Points, in no order, along strands that fork and pass close to each other.
Points whose rows are less than 50.2 apart are linked; no others are. Some points are linked to none.
(67): [  5  -7   5   2 -14  45 -14 -28 -13   5  -6 -18  48 -31   5 -39  14  25
 -12  47 -24 -23 -58 -11  12]
(353): [ -6  31 -11   8 -43 -24 -26   2  46   6   3  14  -1 -12 -28   1 -12  12
  25 -39  -4   3  52   2   9]
(2023): [  6  11 -10  -6 -25   1 -19   4  26   3  21  20  18 -15 -19 -12 -10  -3
   6 -25  -8 -16  23   8  17]
(1030): [ -8  21   0  -9   6 -15 -18 -16  12  13   7   3  -3  28  12 -11  27  -2
  15   6   7  10  20   2 -19]
(196): [-44  36  12  -8 -10 -18 -53  -2  37  -8 -51   0 -29  10  12 -11   7  36
  53  14  25   7  29 -12  -3]
(809): [-25   6 -11   5  34 -20   3  -9  22  -4   7 -32 -26  30   4   2  24  -9
  22  11  28  15  30   6 -29]
(1456): [ 19 -26  -3   0  26  28  30 -14 -33  -1  10  16   9   1  15   7 -17  -7
 -32  16  -1   3 -52  -2  -7]
(1236): [ -5 -23  21  -7  28  19  25  -7 -37 -19  14 -33 -12  41  -7  13  26  11
 -20  22  13  -2 -10   5 -29]
(669): [-10   3 -13  14 -32  33 -12  -2  20 -33  -8 -10  21 -41 -23 -20 -12   3
  -9 -18 -20 -18  11   1  49]
(1731): [ 39 -21  -1  -7  -3   3   9   3 -42  14   6  40  18  -9  18   5  -8 -16
 -23   9 -15 -22 -43  16  26]
(838): [-17  -7  35   2  45   3  -6  11  -7 -44   8 -50 -25  22 -21 -30  42  14
  -1  40  11   4  19  19 -35]
(108): [ 23  -1  -4  -9  -5  20  -5 -15   7   7  30   3  47 -14   2 -26   5  -3
 -11  19 -17 -23 -32   4  12]
(612): [-38  29   6 -22 -24   4 -33  -1  24  -1 -45  17 -18   6  13 -11  -1  53
  40  26  27 -11  33  19  32]
(413): [-11   5  -8 -18 -30  -3 -24  -4  -5   2 -46  25  28   9 -10 -12   3  51
  18  33  -3 -10  17  11  68]
(296): [ -1  -5 -20  -8  19  12  17   1   3  13  17  22 -22 -15   7  20 -21 -19
  -1 -15  13   7 -12   8 -11]
(1828): [-40  21   1 -20 -13  15 -37 -14  26  -2 -31  11 -12  -5  -7 -26  -6  21
  38   7  11  -2  27  -4   7]
(1532): [-10 -21  25 -24  21  -5   1  19 -30   2   2 -46 -30  53 -11  16  32  24
 -24  30   2 -13   6   4 -32]
(1422): [ -3   8  -2 -12 -23  -1 -35 -18   7   3 -19  26  31   6 -24 -17  -3  27
  20  12  -9 -16  14  -1  33]
(1582): [ 41   8 -12  12   9  52  27  10  32 -25  31 -19  10 -50   8  -4 -11 -18
  -4 -28  -9  11  -9  13  -6]
(322): [ 25  -2 -13 -11  -1  23  11  11  11   5  33  12  10 -25  11   3 -17 -14
  -4 -21  -4 -15 -11  22   7]
(835): [ 48  -9   3  39 -13  43  32  23  18 -13  28 -26  37 -71  12  -4  18   0
 -14 -21 -36 -24 -23  -2   9]
(1908): [-58   2  12   3  35  28  -3  18  21 -33  20 -34 -24  -2  -3 -55  16   0
  23  32  26  23  20   6 -34]
(192): [ -1   1  -4  -6  10 -11  11 -15 -25  14 -10   5 -25  34  15  18  18  -5
 -16  10   7  17  -6   0 -16]
(2022): [ 28 -34  -3   6  27  29  27   1 -31   6   9  20  18 -23  17   6 -31 -11
 -27  12 -11  -4 -61  -2   3]
(947): [ 26 -24   2  -4 -19   5  16  32 -22  16  22  23  25 -29  17   6 -19 -17
 -14 -17 -14 -37 -21  15  41]
(788): [ 13  -8  -7   0 -21   7 -18  -2   2   4  16   7  61 -17 -17 -13  -3   8
 -17   6 -27 -45 -20  -8  46]
(1595): [-25 -18   2  16  30  -5  26 -13  -7 -13   2 -32 -35  32 -11  14   9 -14
   3   9  36   4   5  -4 -34]
(1511): [-40   8  29   2  36  11 -31   3  -6 -35 -10 -21 -13  20   2 -51  30  14
  -2  33   7   7   8  -1 -28]
(13): [-19  15   1 -20 -29   0 -26  -1   3   3 -48  25  12  11   3 -14   2  58
  23  34  10  -9  21  17  59]
(600): [-22   7   3   3  31 -22  -9  -6  15  -8   2 -34 -20  35   6 -13  36   0
  15  17  18  14  33   6 -30]
(1136): [-21 -26  15  20  30 -18  33 -18 -12 -10  -7 -11 -30   3 -27  -2  -7 -34
 -11  -3  22  11 -13 -28 -36]
(1963): [-42  36   7 -20  -3  16 -42   2  21 -13 -35  11 -25  11  24 -10   5  49
  40  25  34 -18  24  15  13]
(1056): [ 32  -6  12 -12  12  31   5 -27 -28   0  24 -12  43  18  24 -18  24  11
 -38  35 -17  -4 -40   4  -4]
(792): [ -8  -7  -1   4 -21  48 -16 -26 -13   8 -14 -15  39 -31   1 -27   7  35
  -8  49 -19 -38 -57  -5  26]
(1588): [ 33   0  -6   6 -11  32  16  21  15  -9  36  -4  18 -42  10   1 -13 -15
 -11 -32 -14 -23  -6  22  18]
(522): [ -3  -5  -4   6   8 -41  11  -5 -10  -4 -37 -23 -39  31 -12  21  -6 -26
  -5   6  15  33  -1 -34 -18]
(2010): [ 10 -25  14 -23  17  26  24 -13 -54  -2   6  -7  -2  38   9  13  16  10
 -47  25  -7   3 -32  -1 -16]
(244): [  2 -10  16 -10  33  25  17 -14 -28 -19  23 -24  12  35   8  -2  31  10
 -20  30   4   9  -9   6 -22]
(1112): [  3  20  -1  -5 -20 -17 -24 -18  17  21  10  27  17  12  -7 -11   5   7
  15  -3  -2  -8  14   3   3]
(1878): [ 11  -2  -2 -10 -10  24 -18 -21   9   3  15   1  50 -20 -11 -32   2   2
  -3  20 -22 -21 -28  -3  17]
(1470): [  1 -11 -14   4  40  61  44   4  32 -27  39 -27  -2 -23 -11   4  -9  -5
   6  -7  20  36   2 -15 -38]
(1042): [  4   7  -7 -10 -23   7 -24  -9  17   2  10  18  30 -12 -23 -20  -7   3
   5  -8 -11 -19  12   3  23]
(1844): [  0  -1 -12  -6 -26  14 -22  -2  14 -10   5  10  40 -23 -27 -16 -12  10
  -4 -10 -20 -26   9  -3  39]
(1251): [ 45   8  -4  37  -4  45  23  13  34 -30  26 -24  19 -69  10 -14   2 -16
  -4 -24 -18  -3 -11  10   5]
(936): [  9  13 -12  -3 -15 -27  -1   2   1  30   7  31 -20  -3  14  17  -8 -14
  10  -4   7   7   0  10   0]
(1680): [-12 -20  16  19  24 -37  26 -14  -9  -5 -16 -17 -32   7 -30   1  -6 -42
 -12  -4  14  18  -7 -37 -29]
(1568): [-14  -9 -16  -7  41  38  34  -4  24 -20  37 -24  -4  -7  -7   2   1  -8
  13   0  22  28   9  -4 -35]
(1747): [-20   3 -20  16  15 -31  15  -1  16   3 -17 -29 -49  33   1  18  -8 -24
  15   8  38  24  14 -17 -19]
(1715): [  8  31   7   5 -54 -67  -2   1  12  22 -17  19 -15  16  19  19 -13   1
  16   4  -5  25  -9   8  17]
(1280): [-16  -7 -21  -5  27  11  23  -6   9   7  19  10 -23  -2   3  19 -13 -20
   3 -12  17  14  -5   4 -23]
(802): [ -6  26 -13   6 -16 -46   1   5  25   9 -23 -19 -43  42  24  19   1 -18
  23   8  24  40   7 -11  -6]
(1459): [  1  29   1  -4 -31 -52  -1   6  13   4 -31 -17 -36  50  28  20   2  -8
  16   9   7  47  -6  -9   0]
(2127): [  2 -16   5  14  40 -46   8  -6  -2  16  -8   8  -7 -18 -15  13 -26 -41
  -6 -26  -2  28  -1 -36 -28]
(1087): [-10  25 -17  19 -49 -29 -24  14  42  -2  -7  14   8 -12 -30   7 -18  22
  18 -46  -9   3  55   5  22]
(1322): [  4   6 -13  19 -30   8 -13  14  17 -31  11   4  34 -30 -18  -9 -12  -5
 -12 -45 -18 -22  33   2  44]
(29): [ 17 -11   6  32 -25  30  15  19   5 -15  24 -22  57 -67   1  -3  15   8
 -27 -18 -47 -38 -23 -12  29]
(1033): [  7   9 -11  25 -33  -4 -10  20  18 -21  14  12  23 -23 -14  -4 -10  -6
  -5 -57 -11 -17  43  11  37]
(1283): [  9  13  18 -17 -13   8 -41 -35 -18  -2 -28  17  34  20  -7 -23  13  28
   4  25 -16 -15  -4  -3  22]
(924): [ 18 -23  -5   1  15  32  22  22  -9   4  10  16  -8 -43  13  11 -45 -26
  -5 -34 -10  -6 -25   8  -2]
(1900): [ 17 -30   2  -2  14   3  10  23 -19  11 -13  21  -2 -52   2  13 -45 -33
  12 -49 -13  -2  -6   1  -1]
(539): [-21   2 -25 -11 -31  20 -18   8  12 -12 -26   8  19 -16 -20 -13  -9  28
   2   7 -11 -17  21   6  71]
(1458): [ -5 -38  29  15  31  16  44 -15 -31 -16   7   4  -7   7 -19  -1  -9 -16
 -29   8   8  12 -42 -29 -30]
(1593): [  5   2  -8  -6   8  -5  10 -15 -17  16   7  20 -13  22  17  13  12 -10
  -7   6   9   9 -10  10 -10]
(303): [ 10 -23   7  11  38 -33   4  -2 -13  17  -6  20   0 -23  -6  13 -31 -33
  -6 -28  -7  23 -10 -28 -24]
(568): [-17   6  -3 -18 -21  20 -32 -18   4  -3 -27  12  20  -6 -13 -26  -9  26
  20  24  -2 -20   4   1  39]
(764): [-24  24  20   7  20 -34 -44   9  23 -17 -32 -33 -22  37   8 -30  38  13
  14  16   7  18  30  -8 -28]
(1797): [ 36  -6  -2  -8  15  29  17 -23 -17   5  29  -2  40   7  26 -11  13   2
 -31  30 -13  -6 -48   7  -1]
(2046): [ 28 -29   0  -4  -3  20  22  31 -18  12  18  13  21 -37  21   9 -26 -19
 -11 -14 -18 -33 -35  14  30]
(1047): [ 33  -5  -9  -8   8  24  13 -12  -3  10  35   9  38  -8  16  -9  -1  -7
 -18  17 -11 -14 -39  12   7]
(1822): [-18 -24   3  15  44  28  40 -11  -2 -23  28 -22  -7  17 -16   7   1  -6
  11  14  40   8  -8  -7 -41]
(1503): [  5  32  27 -19 -28 -18 -40  -9 -11  20 -24   2  11  55  10   3  32  39
  -4   5 -21   2   0  -6 -15]
(1463): [ -9 -34  23 -12  10  -7  22  -7 -44  -3 -21 -28 -30  32 -28  14  11  -3
 -28  15   2   2 -11 -25 -34]
(1406): [-17   3 -10 -15 -23  35 -23 -16   6  -3 -20   1  23 -20 -16 -27 -11  20
  10  23  -7 -26  -7   0  44]
(807): [ -6  22 -20 -14   4   7   0  -5  39   3  25   1 -15 -12   0   0   1 -18
  19 -24   8  15  29  10 -22]
(1887): [ -9 -34  29  13  26  29  41 -14 -34 -25  14 -25 -15  28 -22   7   7  -3
 -15  16  24  -5 -28 -14 -43]
(1896): [  2 -13  -5  22 -26  23   1  11   6 -19  13 -19  57 -58 -10  -4   6   8
 -27 -17 -41 -38 -16 -13  43]
(1306): [ 20  -3   6 -29 -11 -26   4  -2 -50  19 -32  10 -15  25   1  29  15   6
 -28  15 -26  26 -22 -14  -7]
(1768): [-11  -3   3   2  23 -13   7  -4 -14  -3  -3 -33 -32  47   6  14  30   3
  -7  15  18   7  16   6 -28]
(227): [-16 -25   1  16  42  38  50  -3  11 -17  35 -15  -6  -2 -17  10 -17  -8
   2   2  35  14 -15 -21 -39]
(1671): [ -4 -14 -14   0  26   9  18   7  -3  10   3  21 -25 -31   2  17 -39 -26
   1 -27   4  12 -10  -4 -18]
(1712): [ 40  -1   3  50 -13  42  29  16  20 -24  22 -28  34 -80  10 -12  13 -10
  -8 -20 -27 -16 -13  -1  12]
(1903): [-21 -10 -17   0  38  15  30  -9  13  -6  26 -10 -17   7  -3  12  -3 -12
   8  -4  26  16   4   0 -31]
(1011): [ -9 -10  13   7  28 -12   9  -2 -11 -15  -3 -53 -40  46 -13  13  23   5
  -2  20  25  -5  22   9 -37]
(1915): [ -6  27  -2  -8 -21 -20 -29 -15  33  19   4  20   6   8  -7 -10   7   7
  25  -6   2   5  27  -3  -5]
(1143): [ 27  -6   2   4 -29 -10  -5  12 -19  22  22  40  33   3   4  -3  -4  -4
 -17   2 -12 -34 -20  13  39]
(1446): [ 19  -4  -4   1 -23  -1 -22  -9  -2   6   7  24  57   1 -18 -11  -5  11
 -10   8 -20 -39 -10  -1  46]
(145): [-12 -16  14   3  10 -18  12   3 -19  -8 -21 -52 -54  46 -20  17  10  -1
 -11  18  22  -3  11  -7 -31]
(1937): [ 10  -5  -5 -10  26  22  16 -22 -16  -1  26   6  13  20  16   0  12  -2
 -14  20   4   7 -21  12 -13]
(1465): [-13 -30  21 -19  12  -2  16   4 -44   5 -12 -37 -33  44 -19  20  18  11
 -27  25   4  -8  -8 -10 -31]
(977): [  7  20 -11   0 -30  -8 -10   6  30   8  24  21  -4 -18 -13   1  -8  -7
  10 -38  -2  -8  37  17   9]
(164): [ 32  -5  -2  15 -13  30  22  30   7 -15  26  -4  13 -41  18   9 -24 -20
  -8 -47  -8 -28  -4  25  24]
(1537): [ 10 -34  14  10  38 -13  19 -17 -34   1  -9  24   3 -12  -9   5 -18 -26
 -26  -9 -10  16 -29 -24 -20]
(988): [-35  34  13  -8 -14 -25 -48 -13  32  -1 -44   4 -10   9   3 -15   8  28
  53  10  12  12  29 -15  -3]
(2040): [-17   7 -21  -8 -32   8 -25   4  19 -14 -21  16  21 -16 -32 -10 -15  22
  11  -9 -14 -10  31   0  50]
(1353): [ 45 -14   7 -13  -6 -25   1   1 -56  18 -24  43   7  -5   5  22   1  -7
 -17   3 -25   6 -30   4  11]
(461): [-42  35  19  -1   7 -16 -59   7  23 -19 -58  -5 -32  23  17 -17  20  35
  37  18  19   5  17 -14 -14]
(1876): [ -5 -35  19  17  33  32  44 -18 -32 -18  14  -4  -4  17 -13   5  -6  -8
 -24  16  20   6 -37 -21 -33]
(1464): [-10  23 -29  -5  -3 -19   4   4  37  23  11  -1 -43  -5  10  25 -10 -23
  22 -21  20  21  25   3 -16]
(1703): [  7   9  -3   2 -30 -17 -31 -17   3  13  -8  36  40  18 -22  -7  -1  28
  15   4 -11 -17  10  -1  31]
(1179): [ 15  -7   0  21 -31   1  21  37  -5  -7   9  14  -2 -33  16   9 -18 -25
  -2 -65   2 -20  33  25  36]
(1936): [ 42 -21   1  -4  -8   9  11   2 -38  17  18  28  29 -10  22   2  -5 -12
 -30  16 -16 -35 -54  17  30]
(618): [ 40 -11 -15  -1  12  42  26   4  15   8  39 -12  37 -37  15  -5  -5   1
 -17  13 -20  -8 -41   1  -3]
(584): [ 29 -13  -3   3 -17   7  -3   3  -7  14  31  11  57 -15   4  -8   0   0
 -25   6 -25 -49 -34   3  37]
(151): [  9 -14   9 -23  10   9  13 -13 -48  10   0   0 -10  39  12  13  24   7
 -38  20 -11   4 -18   4 -14]
(364): [-30  25   5 -15 -18 -10 -43 -19  29   3 -31  15  -4   0  -9 -19   0  27
  46   3   7   4  29  -7   3]
(1380): [-39  19   9 -12  12   4 -42 -14  13  -8 -19   3  -9   6   6 -39  15   8
  30  14   9  10  19  -9 -16]
(2065): [ 27   2   6   1 -25  -6 -20 -12 -15  18  16  34  44  17  -4  -9   8   8
 -16   8 -15 -34 -17   7  30]
(154): [-12   2 -21  -7 -29 -15 -24   8  -2  -1 -38  30  44  10 -16  -1  -1  51
  14  17 -19  -6  18   5  73]
(842): [  0  35 -11   5 -46 -47  -7  12  42  30   6  14 -24  -3   7  19 -18  -5
  26 -19  10  13  21   5   4]
(1960): [-30  21  -2 -21 -28   5 -25   7  18   3 -44  20  -3   8  11 -17   1  60
  27  29  21 -14  30  24  51]
(1501): [ -6 -11  29 -19  31 -11  -5  17 -15 -12   6 -53 -27  47 -16   2  39  27
 -17  29   3 -10  18  14 -35]
(940): [-15  17  10   9  21 -34 -21   1  20  -9  -9 -35 -20  45  11 -14  40   3
  13  16  14  16  38  -1 -31]
(1510): [ 20 -11  -9  -8  28  41  26 -11   5  -1  38 -12  32  -9  16 -11   4   1
 -12  25   0  12 -31   0 -15]
(284): [ -5   4   0  -2  14 -13   6 -10 -15   9  -4 -16 -26  44  14  13  29  -1
  -9  12  12  14   8   3 -19]
(2000): [ -5  -2  -6 -10 -22  31 -20 -19   5  -2  -6  -3  42 -28 -16 -29  -6  13
  -4  23 -21 -31 -25  -6  37]
(782): [-13 -24   3   8  28  -1  26 -19 -30  -3  -6   5 -21  16  -4  15  -4 -15
 -17   7  13  14 -22 -13 -24]
(162): [ -9 -31  32   3  24  27  31  -7 -42 -21   7 -34 -21  40 -23  12  15   5
 -19  22  15 -12 -21  -5 -41]
(181): [-19  19 -23   9 -46 -21 -28  11  38 -13 -26  15   9 -12 -37   6 -17  33
  26 -32 -15  11  56   6  36]
(1108): [  9  -5 -13  -4  -4  -3  10  20  -1  14   2  22 -27 -39   7  24 -32 -25
   8 -36   2   0   6  14   3]
(1474): [-26 -25   6  23  29  -3  33 -16 -10 -12  -2 -22 -34  21 -22   7  -2 -23
  -4   5  33   6  -8 -16 -37]
(849): [ -5  10  23 -17  19  -3 -25  -5 -20  -8   1 -20   4  46   9 -17  44  17
 -16  18 -11   3  14   1 -26]
(1361): [ -1  33  -2   6 -47 -55  -9   5  27  30   1  21 -16  11  10  17 -13   2
  23  -7   6  14   3   7  10]
(1005): [-14 -16   3   6  11 -24  17  -8 -23  -4 -29 -33 -45  35 -14  19   6 -14
 -14  12  18  13   1 -22 -26]
(1505): [ 18  -6  11  -1   1  36 -10 -33 -18   0   5 -18  55 -11  14 -43  22  17
 -25  49 -27  -9 -53  -9  -4]
(346): [ 40 -15  -2   3  -8  15  10   1 -17  17  30  12  45 -15  18  -2   3  -4
 -29  17 -22 -43 -57  10  29]
(404): [  3  17  25 -20   5  -1 -35 -14 -20   6  -6  -4  12  47   9 -14  41  21
 -13  12 -15   3   8  -3 -22]
(1301): [-43  -3  -1  -8  38  17  13   4  25 -25  25 -36 -18  -7  -6 -35  20  -7
  28  18  26  31  28   5 -36]
(1744): [-19 -18   5   8  47  13  27 -11   0 -26  24 -33  -9  20 -11  -1  19   0
  14  21  32  10   8   6 -38]
(566): [  7  16 -22  -9   5  18  11   2  30  -2  30   8 -21 -26   4  13 -13 -21
   8 -39   4   7  17  22 -15]
(89): [ 15 -31   3   1  24  23  16  20 -13   5  -2  15  -1 -50   6   8 -50 -34
   1 -46 -17   0 -19  -2  -9]
(1081): [ -1  29 -18  -2 -29 -32  -2  14  34  27  11  11 -37 -15  10  22 -18 -16
  22 -27  13  13  26   9  -2]
(1299): [-49   0  24  13  43  12  -8  18  14 -41  11 -36 -30   4 -11 -55  25   6
  18  38  26  16  19  13 -33]
(1089): [ 14  -4  -4  15 -25  19  -4  15   9 -20  23 -11  51 -41  -9  -7  -7  -3
 -23 -30 -27 -36   1  -3  43]
(840): [-26  -9  -3  -3  47  10  21  -3  12 -23  25 -34  -9  11  -7 -13  24  -5
  22  19  28  21  24   8 -36]
(340): [ 45 -22 -12  11  16  44  35  13  -2  18  34  -9  34 -38  23   9 -14   4
 -21  12 -20 -21 -59   0  -1]
(1296): [-26  16 -10 -21 -24  30 -20   0  11   2 -25   2  10   3   9 -20  -3  50
   8  34  15 -32  14  24  62]
(358): [ 18 -19   6  12 -22  11  26  39 -19  -4  -4  10   0 -44  20  13 -26 -27
   4 -61  -2 -19  19  21  39]
(157): [-33  32  21   4  13 -28 -57   4  21 -19 -48 -18 -23  29  11 -26  29  22
  25  16  11  11  24 -15 -25]
(2080): [-29   3 -23  -3  34 -10  13  -6  34  -4  17 -32 -30  16  -1   9  13 -17
  27  -1  32  21  35   1 -33]
(175): [ 15   0  -5   0 -24 -25   9  35  -6  19 -11  21 -21 -44   6  27 -34 -20
  20 -44  -1   2  19  13  13]
(341): [ 17  -8  -7   1   8 -43  -6  13  -7  23 -23  20  -7 -37  -1  31 -42 -27
  22 -34  -9  17   3 -17  -9]
(1432): [ -2  24 -15   3 -16 -45   3   1  16  20 -13   4 -35  20  21  23  -5 -18
  22   5  16  32   2  -8  -4]
(889): [ 34 -11   1  29 -17  35  21  20  13  -6  30 -23  50 -69   3  -6  19   5
 -19 -10 -43 -32 -30  -7  15]
(58): [ 10  26   6  -3 -31 -39  -4  -6 -10  26 -14  13 -24  31  21  18  16   2
   0   9  -3  22  -6   3  -3]
(1728): [ -4  17   1  -4  11 -16 -10 -16   0  11   5  -5 -11  36  18   4  34  -2
   3  10   7  12  12   5 -22]
(203): [  9  24  25 -20 -16  -5 -42 -20 -15  12 -20  12  19  44   6 -10  32  29
  -3   8 -19  -2   5  -5 -10]
(2109): [  1 -10   4  12  18 -45  15 -11 -12  -1 -32 -18 -26  21 -23  16  -7 -34
 -11  -3  10  32  -2 -42 -21]
(1275): [-46  26   2 -17  -1  22 -44  -8  19  -9 -32  11 -21   4  11 -23  -3  30
  41  17  24 -11  21   1   2]
(1909): [  4  35  23 -10 -31 -32 -26  -3  -2  25 -18  -5  -8  55  22  11  29  24
  -6   6 -11  12  -1  -6 -13]
(877): [ 10  20 -10   5 -31 -13  -1  18  26  10  19  19 -18 -25  -3  14 -16 -12
   7 -45   5  -8  37  23   8]
(1220): [  9 -10   4 -29  -3  -8   8  -5 -51  18 -20   1 -21  36   8  21  20   8
 -35  17 -15  17 -16  -8 -12]
(1545): [  7 -26  13  -8  20 -15  16 -19 -47   2 -25   5 -13  17 -18  18   5 -15
 -35   1 -12  20 -20 -32 -23]
(1835): [-10  18 -17  11   3 -37   7   2  22   6 -15 -27 -43  43  17  18   4 -20
  20   9  33  29  18 -10 -14]
(257): [  5   5  -5   6 -47 -46  11  43   1  24  -5  23 -13 -34   6  20 -28  -8
  16 -38  -4   1  26  14  26]
(655): [  7   6  -6   5 -34 -19 -29  -7  -8   9 -16  34  53  22 -24   1   0  39
   7   7 -18 -20   8   0  48]
(305): [ 14   6 -16  -4   0  16  13  13  17   3  25  15 -21 -30   7  19 -21 -23
   5 -43   2  -3  10  25  -4]
(72): [-21  16   5 -12  15  -8 -31 -20  13   2  -2  -1   3  17   6 -27  27  -1
  20  10   4  12  22  -5 -22]
(692): [ -4  40  10   5 -25 -42 -29 -14  34  20 -11   3  -5  36  13   5  12  10
  28  -2   7  16  16  -6  -9]
(587): [ -7 -14  23   3  36  -3   5   4 -14 -24   8 -57 -34  38 -21   8  33  16
  -4  25  17  -9  18  17 -40]
(134): [  8  -3  -7  25 -25  11  -6  21   8 -25  16  -4  50 -31  -3  -3  -8  -8
 -24 -46 -23 -34  20  -6  52]
(812): [-16  18 -25  -8  13 -12   5  -6  34  17  17  -2 -30   5   7  13   3 -20
  18 -11  21  19  25   3 -21]
(954): [ 31 -32  -6  -2  12  24  21  17 -27  10  12  19  19 -32  22  10 -34 -18
 -14   0 -15 -21 -52   9  12]
(1247): [ 23 -16   3  -2 -26 -11   5  27 -25  23  17  38  24 -17  10   2 -14 -11
 -13  -7  -9 -34 -19  16  41]
(1810): [ 37  -1 -16  10  18  57  33  12  22 -11  34 -15  10 -42   9   9 -22 -10
 -10 -20  -5  10 -18   7 -15]
(1958): [ 13 -19  -3   0  12 -20   0  15 -11  19 -19  17  -9 -50   0  22 -45 -33
  15 -50 -11   9   7  -8  -9]
(2005): [ 15   8  -5   9 -31  -9   7  29   9   3  15  20 -12 -33   4  13 -17 -17
   4 -54   3 -15  32  26  19]
(748): [  9  10 -16 -10  -7  -6  -2  -3  12  22  26  25  -6  -2   7   5  -2 -13
   8 -10   5  -2   6  16  -1]
(248): [-27   6 -28   0 -35  38 -10   4  15 -18 -24  -9   7 -25 -12 -10  -9  28
  -8   4  -6 -24  14  16  70]
(466): [ 12  33   5  -5 -40 -63  -2   3  10   9 -30   3 -27  25  25  26 -10 -11
  18  10  -4  45 -12  -4  12]
(333): [  9  22   5   4 -35 -29 -26 -15   8  23   0  37  23  21 -10  -2   4  22
  12  -2  -6 -13   9   4  13]
(1807): [ -4 -38  24  14  38  -1  37 -19 -28  -8   3  14  -6  -8 -17  -3 -14 -26
 -26  -2   0  16 -33 -30 -29]
(1670): [-10 -21  -7  14  37  53  49   3  25 -19  37 -16 -10 -11 -19  10 -24  -7
   1 -11  29  21  -9 -23 -42]
(1993): [  7   1 -14   0   1 -41   2   9  -1  21 -21  20 -27 -27   5  31 -29 -27
  19 -15   5  23   0 -12  -4]
(8): [-18 -17  -6  14  34 -25  17  -2   7   8  -7   5 -29 -25 -13  11 -34 -40
  -1 -27   8  25  -1 -31 -28]
(1176): [  1  11  -5  15 -52 -37  -5  37   3  21  11  32  13  -7  -6  10 -18   8
   1 -32  -7 -15  25  13  30]
(1613): [ 37 -21   1  -7  -1 -15   5   5 -48  16 -14  44   8 -17  12  15 -13 -14
  -8   0 -17  -4 -30  10  17]
(1656): [-10 -17  -7   5  29  -2  13   6   2   9  -4  14 -29 -39  -5  14 -44 -35
  -1 -42   1  21  -2 -15 -29]
(1564): [  5  12 -13   3  -2 -49   6  -2   0  12 -31   4 -34  10   9  29 -15 -25
  13   3   8  40  -5 -22  -4]
(1742): [ 11   8 -13   4   6 -54   0   0   2  14 -30  11 -19 -10   3  32 -30 -31
  16  -9   2  36  -3 -28  -6]
(1160): [-28   3  37  -3  37  -3 -25  17  -7 -36  -7 -38 -22  27 -13 -41  42  20
 -14  36  -1   6  18   8 -30]
(1999): [ 35  -8 -19   1  20  51  32   8  20  -1  38 -13  20 -35  12   4 -16  -3
 -10   0  -9   4 -29   2 -12]
(1411): [-47  17  19  -1  30  17 -40  -4  -3 -27 -20 -10 -16  19  14 -45  18  14
   9  29  11   4   3  -3 -21]
(969): [-10  28  -6  -6 -28 -18 -26 -10  43  14   3  17   0  -3 -18  -6  -2   9
  29 -20  -1   4  39   0   1]
(851): [-21   9 -25  13 -37  38 -12  -3  18 -33 -21 -11   6 -36 -19 -13 -15  14
  -8 -12 -10 -19  14   8  59]
(189): [  4  24   8  -5 -27 -33 -10  -2  -8  26 -15  -3 -20  48  24  16  27   8
  -6  10  -4  20   0  -2 -10]
(726): [ 34  -8   7 -20  -6 -24   3  -6 -54  21 -32  29  -4   9   2  26   7  -2
 -24   8 -31  17 -28  -5  -1]
(2097): [ 12 -25  15   4  30 -24  16 -21 -40   3 -18  14  -2   5 -14  15  -5 -21
 -31  -4 -12  21 -23 -31 -22]
(1802): [ 28 -16   7  19 -10  30  29  32  -7 -13  10  -3   6 -44  24  13 -26 -29
  -4 -54  -6 -27   1  24  31]
(765): [ 14 -18  -4  -6  27  26  27 -19 -28   1  18   8   5  18  15   7   1  -4
 -25  18   7   7 -35   5 -11]
(1025): [ -2 -30  18 -18  12 -13  19  -7 -51   4 -26 -14 -20  28 -22  21  13  -4
 -37  11 -11  12 -16 -33 -26]
(897): [-29   2 -26   8  26 -17  17  -3  27   5   1 -24 -44  19  -3  20  -5 -25
  20  -5  40  16  22  -9 -28]
(198): [-53  22   9 -11  19  22 -45  -6  13 -17 -23   0 -18   7  14 -39   4  18
  28  19  18  -4   8  -3 -14]
(22): [ 11  -2   7 -16  22  19   2 -25 -20  -7  22  -6  19  30  16 -13  29   3
 -20  24  -2   6 -11  10 -15]
(1972): [ 12  20  -1   1 -26 -31  -7  -7  -4  32   1  31 -13  21  14  13  12  -2
   4   7   1   7  -5   9  -1]
(299): [  5   5 -16 -10  11   4   6 -14   4  14  23  16   1   7  11   1   5 -13
   2   2   7   2  -5  12  -7]
(795): [-34  -2  22   7  45  -1  -7   7   7 -37   9 -38 -21  12  -7 -42  36   3
  13  35  18  13  22  13 -32]
(1146): [ -5   4  -5  17 -57 -47   7  52  -3  20  -1  26   3 -21   1  13 -25   3
   9 -43  -6  -4  31  13  33]
(596): [  3  12 -10  19 -45 -19 -12  29  15   3  16  23  16 -12 -15   6 -15   4
  -3 -51  -9 -17  40  11  28]
(1122): [ 29  -5  14 -10  10  36  -6 -31 -25  -1  16 -22  52   6  20 -33  29  17
 -36  45 -26  -4 -46  -6  -5]
(1425): [ -3   0 -22   6 -33 -21 -26  12  -3   2 -19  34  57  16 -24  11 -10  43
   9   0 -20 -15  16  -3  64]
(1269): [-18  12 -27   4 -40  -4 -26  13  24 -15 -27  18  15 -11 -33   1 -15  31
  15 -27 -17   3  51   4  50]
(670): [ 20  -8 -14   0  15  36  22  17   5   1  22   9  -4 -35  12  14 -34 -17
  -6 -26  -4  -8 -21  18  -3]
(64): [-13   5  20 -11  30   4 -19 -13 -12 -19   5 -21   6  32   9 -29  41  11
  -5  23  -2  12  13   5 -25]

A fork is a point with three links. Follow the links from the first point to the second and name the forks in between, in order.
(1511), (764): (198) > (1275)
(1797), (1915): (1703)
(1275), (284): (198)
(1503), (1011): (284)
(189), (1501): (284) > (1011)
(145), (299): (1011) > (284)
(924), (1747): (802)
(1703), (461): (1275)

Follow the links from the first point to the second, and from the first to the third. Name the last point that the two ways share.
(1744), (72), (1960): (198)
(1005), (196), (1876): (1011)
(1960), (940), (840): (1275)
(969), (568), (198): (1703)
(72), (157), (1160): (198)
(1537), (2109), (1728): (1011)

Name the points in between on the shortest way along the links from the first point to the second, in order.
(1671), (1470): (296) > (1280) > (1903) > (1568)
(764), (284): (157) > (461) > (196) > (988) > (364) > (1828) > (1275) > (198) > (1380) > (72) > (1030) > (1728)
(765), (1143): (1456) > (2022) > (954) > (2046) > (947) > (1247)
(1715), (807): (1361) > (842) > (1081) > (1464) > (812)
